The views of a scene show one set of named points, each view turned or mirrored, and shifted as a whole, with a little noise and some points left out.

Scene 1
View 1
<176>: [-16  -6  -2  -1   5  10   2  14  10 -12   3  -2  -5   4  -1   6  15   9
  -1   8 -11  -2  12  -8  -8   2   5   4  12]
<126>: [-17  -4  -5 -10  22  14  -6   4  27  -2  11   3  -6   8  -6   2  -5 -13
   8   4   2   4   3  -2  -2   7  15  -2  11]
<21>: [ 12   4  -4  -1   2   5  -6  19   4 -16  -2   6  -6  17   1  -7 -10  -5
  19  -8  -1  12   3  -3  -3   0  13  -7  -5]
<233>: [  1  -7  -6   6   2   4  12   2   9  -5  -4  -3 -10   5   6 -15 -14   2
 -11  -6 -10   2   2   1  -4  -5  18 -12  -1]
<88>: [-11 -20  -7   9  -3   7  20   5   8   2  -3   0 -12   0   4  -8   6   5
 -23   4 -13   0  16 -13  -4  -9   0  -7  13]
<169>: [  6  -4  -4   1   2   5   8  13  12 -14  -2   3  -7   4  11  -2  -9   3
  -2  -4  -7   9   7  -7  -5   4  13  -1   3]
<60>: [-2 -6 -6  3  4  6  6  9 10 -7 -3  2 -9  6  4 -8 -4 -1 -1 -2 -7  4  6 -6
 -4 -3 12 -8  3]
<113>: [-13   0  -2  -8  11  11 -14  18  10 -15   6   3  -4  13  -8   7  10  -4
  19   6   1   1   8  -3  -5   5   9   0   8]
<208>: [ -9 -15 -10  -4  14  13   3   6  21   4   2  14 -14  13  -6   0   5 -17
   2   7   2  10   8 -12  -2  -6   0 -10  15]
<203>: [-4 -7 -6 -3 10 10  6  7 21 -5  3  8 -8  6  5  0 -6 -7 -1  1 -2 10  6 -9
 -3  2 11 -4 11]
<209>: [ -2   1  -2  -1   7   7  -2  13  10 -14   3  -2  -5   7   2  -3  -7   2
   7  -2  -6   3   4  -1  -5   5  16  -3   1]
<81>: [ 18 -14 -13   3  -1   5   9  12   8  -6 -10  19 -15  15   8  -7 -10  -9
   2  -4   0  21  10 -17   0  -9  -3 -11   5]
<71>: [ 10 -12 -10   4   5   6  11   7  14  -4  -3  13 -15   8   9  -8 -14  -8
  -5  -6  -3  16   5 -11  -2  -5   7 -10   6]
<120>: [-17 -23 -12   6   4  11  14   2  14  11  -3   6 -18   6  -6  -7   9 -10
 -15   8  -7   3  14 -12  -1 -15  -4 -14  14]
View 2
<169>: [ -7  -7   0  -9   0   7   2  -7   8 -19  -4 -10  12 -12  -5  -5  -3   6
   0  -8   3  -6   8   2   0   5 -11  -5   6]
<233>: [ -9   0  -4  -5   4   6   4 -13  18 -12 -14   3  22  -3  -2  -6  -2   0
  -5  -6   1 -10  -5   1   1   2 -10   1   8]
<203>: [ -3   3   4  -1   6  11  -4  -5  -2 -15  -2  -6  13 -14  -9  -6   3   0
  -5  -6  -4   1  -1 -10   0   2  -9 -11  -1]
<113>: [ -4   6   7   1   2  14  -2   5 -10 -19   7 -13  13  -9   9  -1  -3   2
  -4  -3  -3   2  -4   9  -8   0  -7 -11  -3]
<209>: [-10   3   1  -6   4   7   2  -5  -2 -24  -1 -12  15 -11   2  -3  -9   2
  -3  -5   0  -4   0  11  -3   0 -12  -8   5]
<81>: [  2 -13   4   5 -13  12 -13  11   8 -20   3   7  13 -15 -17  -1   9   3
  -6 -14   3 -15  -1  -4   1   9  -1   5   2]
<208>: [  3   7  13   8   1  21  -9   6  -6  -9   4  -1  14 -12  -6  -1  14   0
 -10  -5 -10   5 -11 -12  -5   4  -2  -7  -9]
<21>: [ -7  -5   1   0  -6   4  -7   9  -2 -35   5 -10  17 -10  -1   0 -12   4
  -5 -11   3 -12   0  19  -5   4 -11  -6   8]
<176>: [  2   2   6 -10   7  22   9  -4  -1  -4   3 -16   3 -12  12   0   6   8
   3  -1  -1   7   3   7  -7   2  -6  -6  -2]
<71>: [ -3  -5   2  -1  -4   8  -8  -2   8 -16  -5   6  17 -13 -16  -4   6   1
  -6 -10  -1 -11  -1 -10   3   5  -7   0   2]
<60>: [ -3  -1   0  -3   1  10   2  -4   8 -15  -3  -5  15  -8  -1  -2   0   4
  -4  -8  -1  -5  -1   2  -4   2  -9  -2   3]
<126>: [ -7  15  10   2  13   9  -2  -6 -15 -20   1 -12  15 -12   0  -5  -3  -3
  -9   0 -11   9  -7 -11  -8  -5 -10 -21  -6]
<120>: [  5   6  12   8   2  26  -7   3   7   3   1   9  17  -6  -3   0  22  -1
 -12  -2 -10   0 -16 -14  -7   7   1   2 -11]
<88>: [  3  -3   2  -8   4  24   6 -11  23   9  -7   2  10  -7   3  -1  18   5
  -1  -3   1  -3  -3  -6  -2   7  -2   8  -1]
View 3
<71>: [-12 -11  14  25   2   6   3   1   6  -3  -7   4   1  -9  -9   0   9   2
  12  -1  -1 -13   4   7   3   5   8 -18  -2]
<21>: [-18   4   3   3  -5  -9   7   7  -3  -2  -7   8   5 -14  -7  -3   5  14
   8  11   6 -19  12 -12  -9   2   4 -17   1]
<60>: [-17  -5   4  15   0   2   4  -5  -1   3  -7   2  -4   0  -7  -4   8   4
  12  -1  -1 -15   9   1  -2   8   9 -19   3]
<208>: [ -3 -14  13  19  -6   4   4   6   0   2  -5  -8  -7   4  -6 -10  16  -3
  -7  -6   1  -7  -8  -1   6  -4   6 -10   5]
<113>: [-10   1   0   2  -7  -7   3   5  -6   7  -7  -4  -4   4  -6 -12   7   6
  -3   1   0 -12   4 -11  -7   0   7 -13   5]
<81>: [-17 -13  20  23   3  11   9   5   3  -6 -11   8   4 -18  -9   4  15   6
  10   8   2 -10   5  -3   7   1   1 -17   5]
<176>: [-13  -1  -1   2  -1   3   3  -8 -13  16 -12  -1 -16  11  -2 -12   9  -3
   0  -5 -11  -2   3  -9  -6   6  11 -20  12]
<126>: [  3   4  -7   1 -10 -15   0  10   2  10  -4  -6  -3   8  -2 -18   1   0
  -7  -7  -1 -11  -8  -5 -14  -6  15 -16  -5]
<88>: [-19 -17  10  25   6  15   2 -17  -8   7 -10  -3 -17  10  -5  -3  17  -6
   9  -8  -7  -5  13   6  10  15  10 -18   9]
<169>: [-16  -1   2  11   3  -1   2  -4   1   5 -11   9  -3  -6  -6  -1   3   5
  16   2  -6 -11  10   0  -6   9  12 -25   0]
<203>: [ -7  -5   5  10  -4   1   4   3   1   5 -12   0  -6   0  -4  -8   9   1
   1  -2  -5  -5  -5  -2  -2   0  10 -18   3]
<120>: [ -6 -23  19  27  -2  14   6  -2  -3   1  -3 -10  -9  11  -7  -9  22  -7
  -7 -11   3  -8  -3   5  15   2   3  -6  11]
<209>: [-13   3  -5   6  -4  -7   2  -1  -3   6  -7   2  -3  -2  -7  -9   0   7
   9   1   0 -15  10  -5 -11   5  10 -21   0]
View 4
<169>: [ -8  -9   8   7   1   8  -2 -18  -9  -7  10  11  -6  -9  -4   7 -17   2
  -6   3   2  -8 -10   2   0   5  -1   1  13]
<126>: [-18  -5  -4  14   7 -10   0  -9  13  -4 -14  11  -1  -5  -6   9 -15   0
  10   2  10 -16   8  19  -3  10  -6   6   7]
<203>: [-20  -7   2  12   0   2   1  -9   1  -4   0   9   1  -5  -4   5 -14   2
  -4   9   4 -12  -2   9  -2   6  -4   3   7]
<81>: [-16  -8   7  20  -3  10   6  -2 -11   9  23  12   5  -2  -8   7 -14  12
 -17  17   0  -9 -18  13   1   3  11  -4   3]
<113>: [ -9  -4  -1  16   7  -3   1 -15   3   6  -1  18  -9 -11  -7   7 -21   3
   7  -6  11 -18  -8  20   3   9   2   4   7]
<209>: [ -6  -9   5   7   4   2  -3 -20  -4  -5   3  14  -9  -9 -10   8 -21   2
   6  -7  10 -12  -8   8   2   8  -3   2  12]
<88>: [-24 -18  -1  18  14   6  -7  -5  -3 -12   7  12   0 -22  10  -9 -16   2
 -21   9 -10 -11 -23   2  -1   3  -4   9  -5]
<21>: [ -1  -7   8   9  -2   4   3 -20 -10   8  14  18  -8  -3 -17  12 -22   8
   5  -6  13 -13 -15  13   6   7   7  -3  12]
<233>: [-13 -23   3   4   6   3  -5  -5  -9 -20  14   8   3  -9  -7   5 -17   5
  -3  -1  -1  -7 -21  -2   4   9  -3   4   6]
<60>: [-11  -9   7  12   3   8  -1 -14  -8  -4  10  14  -4 -10  -2   3 -18   2
 -11   6   0 -10 -16   4   0   4   0   1   9]
<208>: [-25  -5  -4  24   7  -3   4   0   9   8  -1  13   6  -7   0   2 -13   5
  -6  13   3 -17  -4  23  -2   5   4   5  -3]
<71>: [-18 -12   5  12  -1   6   2  -1  -8  -4  15   9   7  -2  -9   7 -11   8
 -11  14  -2  -9 -11   6   0   4   3   1   7]
<176>: [-13  -5   1  20  11   3  -4 -23   6   0  -7  20 -13 -23   9  -5 -22  -3
  -9  -3   3 -14 -11  10  -2   6  -7   7   6]
View 5
<169>: [ 18  -9   8  -1   1   9  -3   4   7  21   1  -2  15 -15   6  10   5  -4
   3  18  -2  16  10  -6  11  14   7   1   7]
<21>: [ 36   0   8   5  -4   5   1  -7   9  16   5 -10  22  -3   6  19   4  -3
  14   9 -11  18   7  -7   2   9  -8  -8  10]
<71>: [  7 -11  -3   5  -9  12  -3  -2   8  19  -3  -2  12 -19   5   7   8  -5
  -5  17  -9  10  12  -3  15  13  12  12   8]
<233>: [  7  -8   6  11  -3  10  -8  -8   6  18  -5  -3  12 -26  -5   8   5   0
   4  21  -1  11  11   1  13   7  10  13  11]
<88>: [ -5 -22  19   2   7  12  -3  11   5  15  -6   8   8 -23  -7  -5   7   1
  -7  27  19   7  10   4  11  11  10   8   9]
<208>: [ -5 -17   2  -2 -10  16   8   8  14   5   0   2   4  -1  -2 -13  17 -11
 -15   5   0   7   6   4   5  11   5  -5  11]
<203>: [  5 -11   1  -4  -6  13   1   1  10  17   3  -1   6 -11   4  -1  11 -12
  -5   9  -4  15   9  -2  12  13  11  -2   8]
<176>: [  7 -11  21  -8  17   6   2   5   9  16   7   1   6  -8  -6  -3   9  -8
   1  12  17  18   8  -3   5  10   6 -17   7]
<60>: [ 10  -9   7   3  -1  10   1  -2   9  16   0  -2  11 -15  -4   4   8  -4
   2  16  -1  13   8  -1   9  10   6   3  10]
<120>: [-14 -24   7   6 -10  16   6   9  11   2  -8   4   1  -7  -8 -17  18  -5
 -20  14  10   1   7   9   6   8   6   5  14]
View 6
<21>: [  1   0 -14   2 -24  -8  10  14 -13   6   5  12  -3  -3   1  -3  -9  -9
   5   4   4   8   4  -9  -3   4   2   4   1]
<203>: [ -5   3  -4   8  -7   2  -3  17  12  14   9  11   9 -10  -5  -2   5 -14
  -1   7  -9   7   2 -11  -5   2   2   7 -13]
<81>: [-11  -4  -5   2 -25  -3   3  17   3  20  28  17   2  -1  -9   9  -9  -9
   8   8  -5  -5   1 -25  -3  -1  -4   9  -5]
<126>: [  1   7  -7  10   5   7  -3  12  14  10   1   7   7  -8  -4  -4  14 -10
  -9  -2 -12  18   6   3  -8   6   9   4 -10]
<176>: [  0   8  -4  10 -24  -1 -12  13  11   3   4  -1   6 -16  -9  -1  -6 -30
  -9  -4 -12  18  11  -4   4  -1  -4  10 -23]
<60>: [ -2   3 -12  13 -18  -1  -5  14   5  12  10   7   6 -11  -2  -9  -2 -16
   3   6  -9   6   6 -17   2   3  -3   5 -13]
<208>: [ -7   0  -6   5  -8  10  -7  12  21  18  21  11   5  -2 -12   9   7 -13
  -6  -5 -15   9   7  -8  -4   1  -1  12  -9]
<209>: [  2   6 -12  11 -16  -5   0  14  -3   3  -2   6   4 -12   1 -10  -2 -16
   1   4  -3  11   5  -9   0   4   2   2 -11]
<120>: [ -9  -1  -8  11 -14  14 -17   9  26  24  30  12   5   0 -17   8   5 -14
  -3  -6 -24   4  14 -18   4   3  -8  12 -14]
<169>: [ -3   3  -5  12 -20  -9   1  20   0   9   6   7   9 -15   0  -7  -6 -19
   6  11  -3   2   1 -17  -3   1  -1   4 -15]
<71>: [-10  -2  -7  10 -16   0   0  17   7  20  19  14   7  -7  -6  -2  -1  -9
  10  12  -8  -3  -1 -25  -3   2  -2   6 -10]
<113>: [  5   5 -11   6 -17   1  -1  10   3   5   3   5   0  -7  -5   0   0 -15
  -8  -6  -7  16   9   0  -2   4   1   5  -6]
<233>: [  0   4 -18  21 -12   0 -13  12   5  10   4   6  10 -19   0 -29   2 -13
  11  13 -11   2   7 -27   6   7   1   0 -18]

Which points are out of place in each view (at most two, in the order of its rows)? Write - if all are in place.
view 1 => <113>, <120>
view 2 => -
view 3 => <126>, <203>
view 4 => <60>
view 5 => <21>, <71>
view 6 => <233>
